Each row is a point on a landscape with many valleys, with its height.
A ball rolls from a point to the lowest of its 2 nearest points, and stops where none of them is lower. Distance is the straight distance between rows; heights are no part of it.
z915: [139,116,112,105,135,80,92,182,171,133,149,145,114,139,171,186,132,162,156,68]  height 39.5
z370: [125,103,117,105,106,120,103,132,155,129,159,112,121,151,150,181,112,107,133,125]  height 69.5
z282: [143,114,71,70,94,161,147,68,93,106,98,88,148,92,123,120,113,121,117,188]  height 16.2
z728: [109,141,176,101,143,130,87,130,105,94,133,114,92,77,106,83,155,119,132,92]  height 65.5
z335: [120,126,146,147,195,120,154,132,148,142,116,171,152,123,144,95,191,159,115,125]  height 10.0
z215: [147,119,110,150,118,131,90,145,137,106,137,142,122,117,91,153,142,115,145,126]  height 40.8
z99: [151,117,138,160,143,140,143,141,129,151,141,146,169,177,90,132,142,122,115,166]  height 32.6
z921: [121,131,113,82,108,108,116,117,117,118,105,138,89,86,181,108,101,163,121,90]  height 50.1
z114: [112,162,174,136,124,122,133,116,107,136,121,111,115,104,152,68,123,121,112,105]  height 15.5
z66: [114,96,122,47,114,138,89,115,139,81,148,96,88,91,134,140,125,122,138,119]  height 24.8
z397: [123,163,144,146,142,133,111,127,82,98,79,149,101,56,88,65,154,141,136,104]  height 43.5
z501: [103,163,138,164,109,104,161,112,119,170,105,140,107,140,204,95,81,163,113,103]  height 53.4
z384: [140,99,122,125,206,141,124,148,156,98,113,174,168,98,105,132,197,167,153,130]  height 45.6
z673: [138,112,154,141,114,146,144,127,122,155,164,111,165,214,105,153,109,86,109,169]  height 31.0
z929: [125,157,134,149,92,139,128,112,101,121,113,110,112,103,104,95,119,96,131,135]  height 41.1
z45: [137,145,40,153,66,138,153,100,115,142,92,147,144,113,88,158,89,129,120,152]  height 25.8
z361: [150,122,124,170,97,140,119,135,123,145,151,115,143,163,80,160,108,89,126,151]  height 44.2
z78: [165,103,80,126,107,111,82,153,154,121,135,155,112,136,130,195,112,147,145,107]  height 31.3
z742: [104,163,180,188,93,149,150,111,93,150,129,75,125,156,116,92,100,62,127,132]  height 30.4
z692: [126,145,100,166,127,108,99,148,119,103,86,189,77,76,115,125,135,162,146,85]  height 66.9
z541: [160,111,151,130,172,158,130,163,153,124,146,138,186,163,61,131,162,130,149,171]  height 26.3
z729: [118,141,195,179,152,138,155,127,120,153,138,125,148,153,110,82,169,101,119,136]  height 61.6
z31: [131,135,66,152,54,106,105,134,124,129,114,152,84,125,147,184,56,137,141,107]  height 26.2
z235: [100,118,150,55,124,114,110,114,93,111,125,106,124,72,164,75,137,146,114,97]  height 45.3
z585: [86,123,157,119,141,103,166,128,137,167,159,104,137,189,197,140,116,115,96,124]  height 55.3
z670: [126,124,119,84,122,126,115,107,117,105,119,123,105,85,147,99,124,135,124,115]  height 47.9
z954: [174,121,140,123,148,164,148,164,150,132,151,126,175,212,56,148,130,115,141,187]  height 29.5
z555: [115,119,135,109,87,129,86,128,139,112,162,89,99,148,133,176,103,78,145,114]  height 71.8
z420: [132,98,74,51,103,125,131,87,138,112,123,123,112,105,181,143,96,141,120,144]  height 21.4
z999: [150,122,131,91,165,89,104,202,185,144,177,132,135,155,146,183,123,159,177,75]  height 47.4
z225: [110,123,136,149,100,118,141,117,131,163,148,109,130,184,165,153,81,98,115,125]  height 34.9
z511: [105,141,146,150,145,82,133,148,153,158,131,147,105,140,197,133,131,158,116,77]  height 32.4
z352: [112,128,155,112,112,125,75,140,137,99,155,98,89,126,121,157,138,89,154,100]  height 72.9
z977: [111,154,183,202,135,125,156,129,120,164,128,141,135,155,138,89,135,117,110,117]  height 58.8
z275: [159,135,157,171,139,125,125,165,138,163,137,140,151,189,107,147,124,127,131,118]  height 42.1
z193: [120,107,147,53,114,155,129,81,105,100,143,64,150,95,130,84,124,106,111,163]  height 25.9
z438: [186,133,113,162,166,132,134,170,147,154,121,167,156,175,80,148,133,155,139,146]  height 40.3
z484: [111,185,118,175,58,136,152,103,84,160,88,96,118,141,156,108,70,132,118,135]  height 27.4
z50: [134,129,182,175,122,145,161,131,100,157,154,110,173,221,85,128,122,82,103,165]  height 14.2
z388: [112,177,119,145,60,125,120,114,88,137,87,105,92,120,158,119,68,139,129,112]  height 25.0
z983: [101,161,174,135,149,106,149,119,118,150,119,124,112,106,181,61,125,155,98,84]  height 3.0
z592: [121,157,129,139,78,141,167,91,94,159,101,94,133,138,159,100,83,111,106,158]  height 32.3
z241: [144,116,103,149,192,149,124,131,127,77,99,182,135,64,96,128,192,161,144,117]  height 44.7
z604: [119,121,128,105,147,104,91,146,148,101,125,153,77,90,147,133,163,155,144,73]  height 33.7
z174: [148,121,128,169,194,134,149,143,129,136,107,186,176,130,103,107,183,157,118,144]  height 20.2
z943: [145,107,133,98,158,115,101,175,179,126,158,136,148,137,123,165,153,152,168,107]  height 41.0
z892: [98,149,183,137,165,103,135,145,142,142,151,108,118,132,161,102,173,124,120,90]  height 72.1
z717: [129,99,78,90,103,127,144,95,141,136,140,134,133,136,165,157,92,120,119,168]  height 35.6
z829: [153,92,123,100,143,155,131,145,153,129,157,125,178,189,92,164,128,124,125,193]  height 33.2
z508: [131,153,114,118,94,145,109,112,82,97,94,113,104,77,80,102,126,110,140,137]  height 42.2
z572: [109,154,205,177,170,105,137,165,137,161,144,120,137,151,143,102,178,125,136,80]  height 74.0
z888: [150,146,132,197,114,102,88,179,142,150,124,153,104,157,131,164,100,154,142,74]  height 52.4
z488: [98,140,180,153,106,127,89,145,128,121,160,73,109,165,116,146,120,54,144,95]  height 76.0
z989: [136,102,84,128,143,152,139,104,131,106,126,146,157,108,94,142,143,121,125,180]  height 35.3
z619: [141,132,59,88,61,150,128,90,95,108,92,100,116,92,108,144,100,114,126,164]  height 19.0
z538: [136,125,177,160,147,141,167,139,116,155,145,138,181,206,94,111,150,111,98,171]  height 30.0
z986: [136,120,88,131,112,124,97,129,128,97,116,155,92,92,103,147,132,127,145,116]  height 40.0
z143: [104,146,145,138,159,90,165,122,143,160,120,147,113,124,205,91,131,171,98,94]  height 19.4
z251: [95,106,155,68,170,101,141,158,162,124,181,83,134,140,186,151,165,138,137,134]  height 2.7
z382: [115,178,165,168,83,149,145,104,70,146,100,78,133,122,119,69,102,100,114,138]  height 23.7
z181: [127,107,96,123,90,115,141,112,139,162,145,133,129,173,175,175,70,112,109,145]  height 10.5
z563: [125,89,119,98,149,151,130,104,155,101,143,121,150,117,113,139,154,118,130,174]  height 37.9
z740: [128,144,118,149,92,132,150,101,110,143,113,122,122,121,137,112,100,112,119,144]  height 37.8
z209: [112,104,150,83,164,102,124,178,175,133,180,105,153,147,153,163,158,142,161,117]  height 32.0
z506: [101,115,158,73,160,107,127,130,149,112,174,76,111,115,169,127,156,130,118,117]  height 31.5
z800: [137,107,73,90,137,137,113,113,120,80,101,162,91,66,128,134,135,153,143,116]  height 38.8
z532: [148,115,137,145,105,140,81,147,139,116,159,106,133,145,78,167,133,90,151,134]  height 42.0
z369: [135,98,103,141,150,173,144,107,124,98,131,132,177,114,51,139,164,109,125,200]  height 36.5
z823: [112,132,148,91,132,113,84,134,99,105,105,142,74,65,127,94,130,150,138,78]  height 66.2
z315: [141,129,192,172,170,154,122,158,136,134,148,126,177,148,56,100,193,107,150,142]  height 76.6
z11: [135,101,94,134,137,175,120,108,126,72,133,119,153,86,38,143,166,100,144,176]  height 36.9
z67: [192,127,115,128,164,140,120,180,177,135,143,152,145,172,72,167,123,140,174,141]  height 42.5
z783: [116,135,126,135,135,87,107,146,149,126,117,164,80,106,177,134,136,164,132,67]  height 36.6
z947: [111,83,114,67,153,139,147,104,165,117,152,122,149,131,151,141,146,132,112,177]  height 44.0
z528: [149,81,119,77,140,142,105,156,176,119,165,114,164,163,109,192,125,130,149,162]  height 37.5
z135: [91,158,169,193,121,115,170,117,118,178,122,127,122,169,179,91,94,135,111,104]  height 55.6
z733: [138,116,67,132,159,132,171,94,124,124,90,184,147,94,144,123,132,162,112,153]  height 29.6
z704: [184,149,131,179,133,116,110,184,155,163,130,146,122,182,103,170,101,145,154,98]  height 48.9
z520: [118,157,120,133,104,105,135,116,117,141,90,143,96,104,188,98,92,168,117,95]  height 51.8
z30: [119,159,115,124,70,120,96,126,95,120,99,125,69,99,130,134,79,126,148,106]  height 23.0
z632: [116,99,122,71,137,124,95,129,153,87,148,123,91,93,143,140,159,137,140,104]  height 29.8
z837: [141,94,70,109,149,151,115,113,133,71,115,161,120,73,102,152,155,145,145,139]  height 37.7
z676: [120,134,174,131,122,120,55,184,147,108,162,99,109,143,99,166,151,89,178,74]  height 73.7
z372: [108,136,181,141,108,156,151,95,104,144,155,69,139,163,117,101,110,52,119,155]  height 38.6
z184: [189,150,110,167,157,137,170,170,146,157,112,181,152,215,82,147,120,156,122,160]  height 37.3
z82: [113,112,125,96,131,114,131,113,152,136,150,122,117,132,173,141,127,127,116,126]  height 64.5
z435: [125,131,142,157,155,127,135,123,137,129,121,151,132,110,126,99,162,133,126,124]  height 22.2
z149: [97,133,171,122,179,105,166,134,144,155,148,128,142,146,173,101,172,139,103,124]  height 69.1
z256: [111,135,144,93,116,124,160,94,115,154,125,99,131,131,191,91,97,126,100,132]  height 40.4
z475: [140,90,60,51,116,151,147,73,124,96,111,117,137,90,149,135,107,137,122,180]  height 9.2
z804: [88,130,169,155,123,108,151,126,129,170,149,89,125,198,177,130,95,94,111,104]  height 46.0
z368: [109,149,181,177,114,113,71,176,136,132,146,94,108,168,114,153,123,81,162,65]  height 74.7
z287: [162,120,134,168,184,150,132,152,133,128,122,156,182,140,62,120,177,138,139,159]  height 23.8
z125: [91,121,156,109,164,108,186,128,137,164,153,134,150,180,189,110,148,135,84,144]  height 63.9
z128: [115,147,205,164,150,154,133,119,118,126,151,95,140,128,83,75,177,76,128,139]  height 63.6
z178: [140,118,62,131,127,140,151,96,119,110,101,159,139,87,110,134,130,133,124,153]  height 33.6
z596: [104,99,138,28,109,137,107,99,115,94,152,69,123,88,153,106,118,120,120,131]  height 14.7
z261: [147,96,86,100,127,103,80,159,167,108,136,162,106,119,148,188,138,159,154,87]  height 34.1
z687: [124,173,132,158,89,143,153,97,70,142,75,98,141,100,124,66,119,141,102,148]  height 19.2
z723: [107,97,108,53,152,124,164,90,152,128,144,124,139,127,187,125,126,145,99,164]  height 53.9
z277: [134,126,125,171,91,128,136,127,120,162,143,124,139,176,120,155,83,102,115,143]  height 44.6
z668: [147,129,69,171,99,127,159,118,118,162,117,162,154,149,90,154,91,136,102,161]  height 28.9
z790: [129,110,99,121,130,98,130,127,157,147,130,162,123,138,178,157,115,154,116,117]  height 69.9
z801: [131,141,193,165,169,124,124,173,143,152,148,134,164,156,102,112,177,119,151,106]  height 75.6
z944: [124,134,110,115,132,116,95,135,102,100,84,168,63,61,125,111,130,163,146,84]  height 66.6
z465: [125,168,120,166,112,127,158,105,96,142,76,141,122,96,142,70,116,161,117,128]  height 14.5
z765: [178,106,100,120,153,130,94,166,168,118,134,150,146,141,95,177,135,154,167,127]  height 43.7
z512: [117,120,116,85,136,124,174,90,130,148,117,132,139,125,191,100,111,145,97,154]  height 50.7
z464: [156,120,68,149,80,97,83,153,147,128,124,166,94,132,143,201,78,154,136,98]  height 28.6
z539: [129,142,88,109,56,132,112,109,105,115,108,109,93,103,125,148,83,106,140,133]  height 20.9
z759: [105,113,171,124,116,154,162,99,118,149,169,86,159,197,121,126,122,61,104,177]  height 42.3
z914: [133,137,95,133,140,121,164,97,116,134,81,167,128,88,160,84,124,165,111,133]  height 22.1
z322: [140,130,53,146,63,121,123,116,125,131,115,146,116,117,115,175,77,127,132,136]  height 23.9
z487: [130,162,97,143,132,148,139,111,77,98,61,150,120,51,77,85,150,149,127,121]  height 43.0
z446: [141,90,78,123,160,171,116,119,135,64,118,149,148,72,62,164,169,134,143,160]  height 37.2
z793: [177,137,76,173,129,128,165,144,133,163,110,172,148,192,86,162,98,158,96,165]  height 33.1
z665: [99,126,154,65,144,101,128,119,118,119,157,90,115,90,182,92,131,141,108,93]  height 41.7
z293: [130,135,124,143,172,141,122,119,111,81,94,164,114,60,94,85,176,143,136,112]  height 44.1
z872: [129,155,104,118,98,145,119,107,53,101,59,119,124,59,85,84,138,140,117,132]  height 42.6
z416: [105,146,169,107,120,126,131,106,113,133,146,80,119,122,159,92,109,98,114,113]  height 27.5
z911: [114,147,190,127,143,144,107,123,117,102,144,94,113,96,94,78,163,94,128,119]  height 64.8

Where does a ball stop that starts at each point below?
z592 => z475
z528 => z335
z692 => z465
z67 => z322
z361 => z465
z241 => z475
z723 => z465
z801 => z225
z999 => z322
